Each scene shows the same named points in several views. A view is turned or mirrored, and shifted as a whole, has a little noise and may leave points out.

Scene 1
View 1
Lor: [  5  -8   7   5  -6   0 -18   3   2   0   2  -2  -4  -8  10   9 -14   1
  18  -4 -13   4 -13   2   5   1  24   7 -13 -19  28   7 -14   1  -1   2
  -8  14]
livo: [  1  -7   6   0   2   5   3  13  19 -12  -7  -4  18   6 -18  14 -13 -16
   4   6   3   7  -5  11  -1   5  14  10   3 -12  16   9 -16   3 -14 -10
  15  15]
nobuf: [ 13 -12   3  -2   3  13  -1  11  23 -26 -12  -2  26  16 -23  25 -21  -7
   7  14 -14  -2  -1   4  -1   9  10  15   3 -10  27   5 -16   5 -23 -17
   7  18]
Zagad: [ -1   1   5   6   0   1 -19  -3   0   1  -7   3 -14  -1   7   0  -5 -19
  11 -14  -2  11  -7   7   8   1  28   9  -3 -22  18   7  -3   6  -4   8
   0   8]
Nubu: [ 13 -13   5   1   1  26  -4  14  20 -33 -13   5  24  37 -20  26 -14 -24
  -2  10  12 -17   7  -2  -2   1  10  40  21 -25  25   8  -2   1 -46 -22
  17  11]
melu: [ -2  -3   7   5   7  17 -12  -2  12 -17 -13   3   5  19 -13  11  -8 -33
  -2  -3  11  -3   9   6   6   3  16  26  16 -22  11  10   2  10 -22   0
  14   6]
Vev: [ 16  -8   7  -1   0  23 -10   7  15 -31 -18   4  27  22 -11  28 -18 -16
   1  16  -5  -4   1  -4  -1   4   3  27  11 -20  27  -1 -12   9 -25 -12
  13   8]
sapor: [  8   1  17   0  -4  16 -18  -1   3  -8 -14   5  18   1  11  16  -7 -24
  -2  10   9  16 -12  -3   3   1  -1  16   3 -33  20   1 -20   4   1  -1
  23  -3]
nesug: [  8   6   9   0  13  29 -24 -18  19 -37 -31   7  20  27 -21  25 -19 -31
  -5   8 -12   4  18   3   8  14  -2  13  20 -12  13  -2  -1  31 -14  11
  11  -3]
Meri: [ 11  -2  -7  -1   3  -4  -5  11   9 -13 -14   5   1  11 -16   2 -21 -11
  15 -11 -16   8  -8  13   2   8  38   3  -4  -6  23   3  -5   7 -18 -13
  -5  20]
loze: [  2  -1   9   6  -6   3 -24  -2  -7   3  -1   8 -12  -3  20   3  -4 -16
  12 -11   1   4 -13   0   7  -2  26  18  -5 -33  24   7  -4  -1  -6   2
   0   7]
Pezo: [ 15 -14 -14  -1  13  14   1  12  35 -45 -23  -1  20  40 -52  22 -34  -4
  12   4 -32 -17  18  15  -2  15  29  13  12  11  26   4   7  17 -49 -19
 -13  34]
kepig: [ -2   3  17   8   3  20 -30 -16   4 -10 -12   6   0   7   7  14  -5 -29
   1   1   3   0   6  -3  11   4   3  23   9 -29  16   8  -2  16  -5  17
  11  -4]
Lavuk: [-12 -15   2   6  10 -10   1   4  31  -2   9 -25  -1 -18 -29   7 -21   7
  16  -2 -24   2   3  24   6  12  25  -9 -14   7  14  21 -14  11   2   9
  -7  30]
Luf: [  1 -10  -1   6   2   0  -6  11  11  -7  -1  -2  -5   9 -13   5 -13 -11
  15 -10  -4  -3  -2   9   1   1  34  15   0 -15  21  12  -2   2 -23  -8
  -2  20]
koneg: [  3   9   8   3  -2   7 -30  -9 -10   0 -16  13 -13   3  18   1  -4 -29
   7 -15   4  11  -7   1  10   0  23  15   3 -33  18   4   2   7  -3  10
   4  -2]
nol: [  2 -10   2   5  -4   6 -15   4   3  -5   1   3  -9   8   2   7 -10 -13
  12  -9   1  -9  -3   2   6  -3  31  26  -1 -25  26  13   2  -3 -23  -5
  -3  15]
noze: [  2   3  -2   3   9   5 -13  -2  12 -13 -19   3  -2  14 -16   2 -16 -24
   7 -11  -8   7   3  14   6   9  29   7   6 -10  14   5   2  15 -18   3
   1  12]
dudat: [  2  -7  -3   3  -1  -5 -14   4   5  -5  -2   0 -10   2  -5   3 -17  -5
  19 -12 -17   0  -6   8   6   3  37   8  -9 -12  25   9  -3   3 -14  -2
 -12  21]
veb: [ -5 -25   8   6  -5   3  -9  10  15  -1  17 -15  -1  -8  -5  17 -13   7
  16   5  -6 -15  -6   4   4  -4  21  23 -12 -19  27  24 -13  -6 -14  -5
  -3  25]
Tozu: [ 12  -6  -1   1  -1   7  -6  12   9 -18 -12   7  10  18  -9  12 -14 -15
  10   0  -4   0  -7   4  -1   4  26  18   5 -18  25   4  -4   0 -28 -18
   4  15]
puliv: [  1   0   9   3   0   4  -9   4   6  -3  -9  -1   8  -3   1   7  -9 -21
   3   0   3  16 -12   7   3   4  13   7  -2 -22  16   6 -16   3  -1  -2
  17   6]
metas: [-11 -24   4  11   1  -1 -13   0  20  -3  19 -19 -13  -8 -13  14 -16   8
  20  -3 -18 -21   7  10   9   1  28  17 -11  -7  22  28  -3   6 -14   8
 -18  30]
vosif: [ 10  -8   5   4   4  33 -31 -13  12 -32 -16  10   7  31  -9  28 -16 -19
   6   7 -12 -24  20  -7   8   4   9  35  17 -23  28   7   7  18 -32   4
  -4   6]
View 2
Lavuk: [ 12 -27  16  21 -13  18  11 -15   6 -14  23  24  12   6   2 -18  17   3
  -4  -8   8  16 -14  -2 -36  10  11  24 -16  25   0   1  -8  15  32 -40
  17 -16]
nobuf: [ 29  -9   4  -5  -3  13  12 -15   4 -28   0   0  10 -21  30  -6  -2   9
  29  -2   4  13   5   2 -21   2  -3  18  -3   5 -15  13  -1  14  19  -8
   1 -12]
Luf: [ 19 -15   1  13 -13  10   6   2   6   5   1  -3   9  -5  15   2  14   7
   7  -3   7  12   3  -7 -34  -1   8   7  -4  11 -16  -1  -5   2  15 -22
   2  -5]
livo: [ 25  -7   1  -5  -8   4  10 -13  -1 -15  -7  -2   8 -17  17  -4   6   3
  24  -5   2   8  -1  -1 -25   3  -4  16   1   2 -10  12  -6   1  16 -10
   0  -5]
kepig: [ 11 -11 -20 -10  -6 -13   3  -3 -20  -2  -8  -6   1  -4  -4   5  10  -9
  26   0 -18 -24   2  16  -8   2  -1   4   6  15   1  -9 -12   7   8  -8
  -6  -3]
metas: [ 12 -25  -2  28  -5  14   0   7   8   1  22   4  20  13  -2  -4  14   6
   1  -1   9  15   7   3 -36   4  15  16  -2  35 -10  -6  -5  27  29 -29
  12 -20]
vosif: [ 23  -4 -15  -7  13   0   4   8  -2 -17   7 -17  -1  -9  20  19   1   1
  37   3 -17  -9  22  15  -8  -2  -2   3   6  22 -23  -7  -7  33   0   3
 -13 -11]
Tozu: [ 29  -6  -2   1  -8  13   9  -2   6 -12  -9 -12  10 -19  33   1   3  13
  23  -1  10  11   9  -6 -26  -2   1   8  -3  -1 -21   7   1   3  15  -6
  -3  -9]
koneg: [ 10 -15 -23  -1 -21 -10   0   6 -20  13 -17  -8   0  -2   2   4  16  -4
  11   1  -6 -25  -4   4 -11   1   9  -7  -3   3   0 -17   0 -15   4 -15
  -7  -1]
noze: [ 16 -10   2   5  -7   6  11  -5  -1  -3   4   7  -5  -7  20   3  16   0
  10  -5  -8  -3  -8  -2 -17   5   8   3 -10   6 -14  -7  -3   0  -1 -22
  -4   1]
dudat: [ 18 -21  -5  18 -16  12   3   2   0   5   3   2   9   0  17  -4  14   4
   1   2   9   0  -1  -4 -25   2  16   2 -12  10 -12 -11   8   2  18 -25
   3 -12]
nesug: [ 19  -2  -1 -21  10  -2  17 -18 -10 -31   6   6 -12 -18  21   6   2  -7
  38  -5 -30 -15  -2  14   1   9  -8   9  -6  12 -12   0 -13  21  -6  -6
 -14  -2]
veb: [ 19 -19  -8  16 -11   8   0   3   1  -7   2  -9  23   0   2  -6   5   6
  16   2  14  12  11   5 -34  -1   4  18   5  23  -6   6  -4  17  36 -13
   9 -21]
Vev: [ 29  -1  -6 -15  -1   2  11  -9  -3 -25  -9 -12   8 -22  25   3  -5   5
  38  -1  -2   4  10   4 -15   1  -7  15   5   4 -14   9  -6  15  13   4
  -6 -13]
sapor: [ 18  -9 -16 -17 -16 -12   6 -11 -24 -11 -26  -9  10 -15   0 -10   4  -7
  30   0   0 -17  -5  11 -14   1  -6  12   6  -3  11   4  -8  -9  22  -1
  -1  -6]
Meri: [ 22 -14   5  10 -17  15  11  -5   3  -4   0   4   3 -12  32  -3  10   7
   6  -2   8   6  -4 -10 -22   5  13   5 -16  -2 -18  -5   7  -5   8 -22
   0  -6]
Zagad: [ 12 -18 -13   8 -19  -3   3   0 -12  10  -8   1   4   0   1  -2  18  -3
   3  -1  -1 -12  -7   1 -19   3  10   0  -5   6  -2 -13  -3 -11  11 -22
   2  -2]
Lor: [ 17 -25 -13  14 -23   5   0   1 -13  -2  -4  -4  18   0   6 -12   9   1
   5   5  15  -6  -2   3 -22   0  16   7  -7   9   0  -9   9  -1  29 -20
   7 -21]
puliv: [ 16 -14  -7  -6 -20  -4   7 -11 -14  -4 -16  -1   9 -10   3 -11  12  -2
  15  -4   5  -7  -9   4 -21   3   1  12  -1  -1   7   3  -5 -10  22 -14
   3  -3]
View 3
livo: [ -3   2  22   3   7  14  -1   2   6  -2  -3 -10  -2  14 -12 -27  -2   6
  -1   1   7  -1 -19  -5  -9   3   3  -8   2 -26  -6   0   9 -10   8  -8
 -21   5]
koneg: [-11   2   0  28  -3  -4 -12 -17  10   2  -5  15  12   6 -23  -5  15 -20
   6  -5  -6  13  10   9 -10  -8  -8   7  14  -2  -3  10  10  -2 -22   5
 -11   7]
veb: [-14  14  12  -4  10  -3   3   8  11  19   0 -14  10   6  -6  14  -4  -4
   7   7   7   1 -20   5   2   4   5   2  -3 -26   9  -6   3  -1  19 -11
 -33  13]
sapor: [ -8   3  11  32  -8  -2  -9 -20   3  -2   6 -12   9  11 -14 -26  -8  -2
   4   1 -17  13 -10  10  -1  -7   0 -12   3  -9 -12  -1  10 -13  -4   3
 -19  13]
vosif: [  2  36  19   5  -3  -6   4   4  -5   3  11   9   6   6  -2 -27   9 -18
   6  -2 -11  16  -3  25  13  -6  -3   9   8   4  11  -8 -16 -19  26  -8
   1   6]
loze: [-16  -2  -4  22  -1  -5  -8 -14  14  14  -3   8  19   2 -18  10   4 -16
   4   4   0   9   4   7  -7  -3  -4   7   6 -14  -1   5  12  -3 -16   2
 -22   8]
metas: [-20  17  16 -17  23  -8   4  22  16  18 -11  -9   6  11 -16  30  14 -11
  13  -6  22  -1 -19  -2  -4   8   4   7   3 -28  19  -1   2  12  10 -12
 -32  10]
Tozu: [ -1   9  14   6   0  13   0  -1   3   7   3   9   3   3  -3 -19   0  -2
  -5  12   7  -3  -5   2 -11   2  -2   7   8 -24   3   5   2 -14  11  -9
  -8   0]
Vev: [  3  20  23   8  -3   7   1   1  -4   2  10  -4   0   8   0 -39  -7   1
  -2   8  -8   6 -14  11   3  -1   0  -3   5 -13   1  -5  -7 -19  27  -7
  -8   4]
Lor: [-23   4   5  15   3 -10  -8  -2  15  19  -3  -4   9   7 -12  16  -1  -2
   5   6   3   0  -4  -2  -7   3  -3   3   8 -25   4  12   8   8  -1   3
 -27   3]
nol: [ -7   8   3   1   3   4   1  -3   9  13  -4  15  12  -1 -12   8   7 -17
   3   6  10   4  -2   8 -10   0  -4  11   3 -18   9  -2   6  -9   0 -10
 -18   7]
dudat: [-18   5   9   4   7  -1  -3   8  12  11  -7   8   6   8 -10  12  10  -5
   3   1  14  -7  -2  -8 -13   6  -6  14  12 -29   9  13   3   8   0  -3
 -16  -1]
Lavuk: [-23   6  28 -15  24   0  -4  26  16   4 -17 -20 -10  24 -22  12  12   7
  12 -15  22 -10 -26 -22 -10  10   4  -4  10 -38   6  11   9  21   6  -6
 -35   6]
Luf: [ -8   5  12  -6   9  10   1   7  12  11  -6   9   4   6 -12   0   7  -6
   0   2  17  -4  -6  -5 -14   5  -2   9   5 -27   7   4   5  -5   3 -13
 -17   1]
Pezo: [  3  34  40 -29  12  16   8  38  -4   0  -1  13 -18  16   8 -36  11   7
  -3   3  20 -17 -13  -9  -7  15  -5  18  21 -31  21  11 -23 -12  50 -14
   9 -16]
Zagad: [-20  -1   8  18   4  -5 -12  -4  13   1 -12   9   6  12 -23   4  17 -11
   7 -10   2   4   7  -5 -13  -2  -8   5  17 -12  -1  15  12   9 -22   6
 -14   4]
Meri: [-12   4  17   2   4   8  -5   8   8   6  -7  13  -2  13  -6 -10   5   2
  -3   7  14 -11  -1 -12 -18   7  -6  12  16 -31   4  17   4   2   5   0
  -8  -7]
noze: [ -8   9  20   3   6   6  -5   7   5  -4 -10  13  -2  15 -18 -19  17  -8
   4 -10   8   1   1  -5 -16   3  -7  10  19 -13   3  12   3  -3  -4  -2
  -5  -3]
melu: [  3  14  19   1   3  11   2  -5  -1 -10  -3   7   3   8 -16 -29  13 -15
   5 -10   3  13  -7  12  -7  -4  -2   0   4  -1  -1  -5   2 -18   0 -11
  -5   9]
kepig: [ -8  15  12  20   0  -7  -7 -12   4  -5  -2  -1   9  12 -23 -17  13 -19
  13 -16 -12  22  -2  18   3 -10  -3  -2   8   7  -3  -3   1  -7  -7   1
 -10  12]
puliv: [-11  -3  11  21   0   4  -9 -11   8   0  -3  -8   5  13 -19 -18   0   1
   2  -2  -1   4  -9  -4 -10  -2   1  -6   4 -16  -8   4  15  -2  -9   0
 -23   9]
Nubu: [ 14  22  20  -9  -2  21  10   0 -10   1  11  10   1   0   3 -42  -2  -8
  -5  11   2   8 -14  19   0  -2   3   3  -3 -12   4 -15  -8 -37  32 -23
  -2   4]
View 4
kepig: [  6 -15 -29   6   7   0 -14   3  14 -11   4  -1 -14  -1  -3  21   4 -16
 -14 -16  11  -3  12  20 -11  -1   2  14  14   1   5  19 -12  -8  -2   7
  -9 -12]
nesug: [ 15  -9 -20  -9  23  -8 -37  -5  24  -4   7  -3  13 -18 -16  21  27 -19
 -16 -23  16  -4  26  12   2   1   4  15  -6  18  12   6 -22   5   2 -10
 -10 -21]
dudat: [-19  -2 -24  -2   4   9   8  20   7   4 -10   3   8   1   2  -7  -8  -6
  21 -10  -2  -6   7 -11   3  -5   7  -5  18  -4   0   6 -16   1   6  -2
  -1   3]
Nubu: [ 16 -11 -17  -5  23  -2 -27  14  45   2 -10 -16  20   1 -16 -20  35 -13
  -4 -15  30 -11  11   8   3  10  -1  12   1 -12  51  19 -12   5  -2   7
  16  -3]
Lor: [-10  -7 -19   4   5  15  19  22  10   0  -3  13   1   9  18  -2  -9 -15
  24 -10   1  -5   7   2   2  -2  11  -7  23  -5  -4   6 -13  -4   0   5
  -6  -3]
Meri: [-12  -2 -13 -17  11   7  -2  15   4   7 -15   6  17   1  -3 -11   3  -5
  22 -14   6  -6  10 -17   5   1   1  -8  14   1  10   1 -17   9  13  -8
  -1   0]
loze: [ -9 -14 -25   3  -1  15   7  16   2  -4  -7   7 -15  10  15   2  -8 -15
   5 -11   2   0   6   8  -8  -3  -3  -4  29 -14   3  16  -5 -11   4  13
  -1  -2]
noze: [-11  -4 -21 -13   8   0 -17   4   3   3  -8   2   5  -5 -11   5   3  -5
   6 -15   6  -4   8 -11   0   1  -1   2  11   7   4   6 -20   6  12  -9
  -5  -5]
puliv: [  4 -15 -19 -11   4   8   1   9   8  -7  -5  14 -13  16   9   4   1 -13
  16 -16   9 -14   5   8   1  16   2   0  16   7  11   7 -10  -5   8   6
  -9 -17]
Tozu: [ -1  -9 -14 -11  13   5  -7  16  18   6 -13   2  14   7  -1 -15  13 -10
  11 -14  15  -7  10  -3   2   5  -3  -3  15  -8  26   7 -12   3   8   2
   7  -3]
melu: [  6 -10 -25  -6   7   0 -24   0  19  -7  -6  -6  -3   1 -14   5  13  -5
  -6 -15  16 -10   4   6  -2   7  -2  13  10   3  24  18 -15   0   4   3
   0  -7]
nobuf: [  9  -6 -12 -11  23   1  -7  16  35   6  -4   2  27   3  -1 -14  22 -15
  21 -15  19 -13  15   2  11  11  13   5   0   9  24   3 -19   7   1  -6
   2 -10]
koneg: [ -2 -15 -22  -4   1  11  -4   5  -7  -7  -5   7 -19   3   4  15  -6 -15
 -10 -14   3   3  10   9 -12  -5 -10  -1  29 -11   1  16  -7  -9   8  10
  -6  -8]
nol: [-12  -6 -28   5   3   9   1  19  13   0 -11  -5   3   4  -1  -9  -1  -8
   6  -9   8  -4   1  -1  -3  -5   1  -1  21 -16  15  18 -12  -3   2  10
   8   7]
Lavuk: [-24   5 -29   1   0   7  12  19  20   0  -3   7   7   8  -3  -1 -13   3
  48  -9  -2 -21  -2 -17  19   8  36   9   0  27 -11   2 -32   5   2 -13
 -12  -2]
Zagad: [-11  -8 -26  -4   0   9  -1   8  -3  -4  -9   7 -13   4   3   8  -9  -7
   7 -12   1  -5   3   2  -6  -1   0  -1  23  -1  -2  13 -14  -6   9   4
  -7  -3]
Pezo: [-11  11 -12 -15  32  -8 -28  14  37  17 -12 -14  60 -18 -30 -22  28  -5
  19 -13  15  -7  20 -27  15  -5  15   4 -12   9  22  -3 -33  24   4 -24
   9   4]
sapor: [ 19 -21 -17  -7  10   8  -4   7  16 -10   2  12 -15  15  13  10  10 -23
   2 -21  17 -10  15  25  -1  16  -1   5  17   2  18  10  -6 -11   3  12
  -8 -22]
vosif: [  6  -4 -25  11  23  -2 -24  12  37   0   4 -15  22 -20 -12   4  25 -21
 -21 -16  14   3  22  13  -6 -18   5  14   4 -11  17  18 -16   1 -10   2
   5   0]
Vev: [ 17 -12 -11  -9  24   1 -16  12  36   1  -2  -1  16   1  -1  -7  29 -21
   3 -19  22  -8  19  13   4   6   3   7   4  -2  30   9 -12   2   1   1
   3 -15]
metas: [-27   6 -37  19  -1  10  14  30  33   1  -3  -7  12   2  -2  -7  -9  -1
  32  -3  -3 -13  -3  -9   9  -8  32  11   8   1  -6  15 -26   1  -9   2
  -1  11]
livo: [  5  -9 -16 -14  10   3  -7  10  23  -4  -7   5   3  13  -2  -7   9  -7
  24 -15  18 -19   4   0  10  18  10   6   6  12  23   9 -19   1   5   0
  -1 -13]
veb: [ -6  -5 -26  14   7  11  15  29  37   0  -2  -2  10   9   8 -12   4 -12
  25  -6   9 -14   4   7   8   3  24   7   9  -6  12  14 -16  -4  -9   9
   4   2]
View 5
melu: [ 14 -13   2  -9 -19  -4  -7 -21  -5  -6   1  -4 -16 -11  -3  20   2  11
  -4  11  -2  -5  -3  28 -10 -13   1  -3  -4  11 -26   8 -16  21   5  11
   6 -14]
vosif: [  6 -10  -2   6 -10 -10 -21 -21 -23  -2   2  15 -37  -1 -10  13   7  -8
   7   7   6  -1   3   9 -15 -24  -4   3   3  -6 -28  18 -17  15   3  -6
  13 -37]
Pezo: [ 18   8 -30 -10 -26   3  -4 -12 -36  -2 -14  -2 -38   2 -28  15  -8 -37
  27  17  -5 -19  -7   3   9 -26  -8   6  12 -19 -21  32   2 -24   5  36
  12   4]
nol: [  4 -12   3  -7 -10  -9 -12  -8   3   1  -3 -15 -30  -5  10  13   4  20
  -6  10 -14  -4  13  14 -17 -24  -4  10 -12   4 -11   7  10  10  -8  -3
  13  -1]
koneg: [ 11 -16  13  -5   3 -12  -4  -4  10  -3   2 -14 -11 -18  26  13   9  23
 -18  14  12  -2  18  17  -9 -19   1   8 -12   7 -12  -9  -3  31  11  -8
  10 -13]
Vev: [ 10  -5  -4  -7  -9 -20  -3 -30 -18   2  -7   2 -35  -6  -4  11  -8   2
   5   0   2 -13 -13  22  -8 -21 -15  21  -1   0 -29  10 -24  10  -4  21
   3 -16]
kepig: [  4 -13  14   4  -2 -11  -5  -9   2  -7   4   3 -15  -9  13  19   7  15
 -12   8   6   3   2  22  -9 -12  -1   2  -6   8 -25  -4 -22  34   8  -9
  -1 -30]
Nubu: [ 15 -14 -10 -14 -26 -17 -16 -48 -24   2  -4   6 -41  -3 -19  12  -3   6
  11   1  -5 -13 -12  26 -22 -23 -10  12   2   7 -33  23 -17   8  -6  24
  14 -14]
Meri: [ 14   2  -8 -14  -8  -8   4  -1  -4   0 -12 -24 -22 -11  11  14  -6   0
   0  18  -2 -17   8  12   5 -23  -8  15  -7  -5  -7   5  12  -1   7  21
   9  13]
sapor: [  5  -8  12  -5   3 -24   6 -20   1  -2  -2  -5 -17 -14  19  12  -6  26
 -12   0   5  -8  -8  30  -8 -12 -12  23 -13  10 -25 -11 -30  30  -2   9
  -5 -17]
Zagad: [  3 -10   9  -4  -2  -5   0   5  13  -4  -2 -22 -11 -14  23  19   3  19
 -14  15  -1  -4  11  17  -2 -14  -2   5 -15   6 -11  -6   3  18   6  -2
   4  -3]
nobuf: [  7   4 -11  -9 -12 -20   5 -18 -17   2 -13  -5 -34  -4  -3  13 -12  -1
   9   5 -10 -18 -14  18   2 -17 -16  22  -2  -4 -24  10 -16  -1  -6  27
  -3  -1]
Lavuk: [-13  11  -5   2 -13   6  13  31   3  -4 -16 -29 -16   2   9  30 -12  -5
   5  21 -37  -1  -9  15  20  -4  -7   3 -11  -2 -17  -1   8 -13  -9  10
 -23  17]
noze: [ 14  -4  -3  -7 -13  -1   4   1  -5  -8  -6 -16 -11 -12   7  19   4  -1
  -2  21   3  -9   6  17   5 -16   1   1  -4  -1 -13   4   1  10  14  13
   7  -2]
livo: [  8  -2  -2 -12 -16 -13   9 -14  -4   0  -7 -15 -21  -8   4  21 -11  13
   3   7 -14 -14 -14  27   1 -10 -12  14  -8   9 -25   1 -12   7  -8  25
  -7   8]
nesug: [ 16  -3  -2   1 -10  -6   4 -15 -21  -9   2  12 -12  -9 -10  20   1 -18
   5  13  19  -7 -12  21   7 -10  -2  -1   5  -3 -33   6 -36  20  21  13
  -2 -35]
puliv: [  7  -7   8  -8  -5 -16  10  -8   5  -1  -4 -18 -13 -14  20  18  -7  22
  -9   7  -5 -11  -4  27   0 -12  -9  16 -15  12 -17  -9 -11  19  -1  14
  -6   0]
Luf: [  6  -5  -3 -11 -16  -4  -7  -1   1  -2  -9 -21 -27  -4   8  19  -1  10
  -1  15 -18  -9   6  14  -6 -20  -6   7  -8   2 -12   8  12   0  -5   9
   7  10]
loze: [  1 -14  12  -3   2 -16  -8   0  15   0  -2 -18 -21 -13  30  14   3  29
 -16   8  -2  -3  15  17 -15 -21  -6  15 -18   6  -9  -8   1  22  -5  -8
   8  -7]

In a view up to two points have been moved. Name them for each view, in the order of its rows, or write none.
view 1 | veb
view 2 | livo, Tozu
view 3 | vosif, Zagad
view 4 | none
view 5 | none
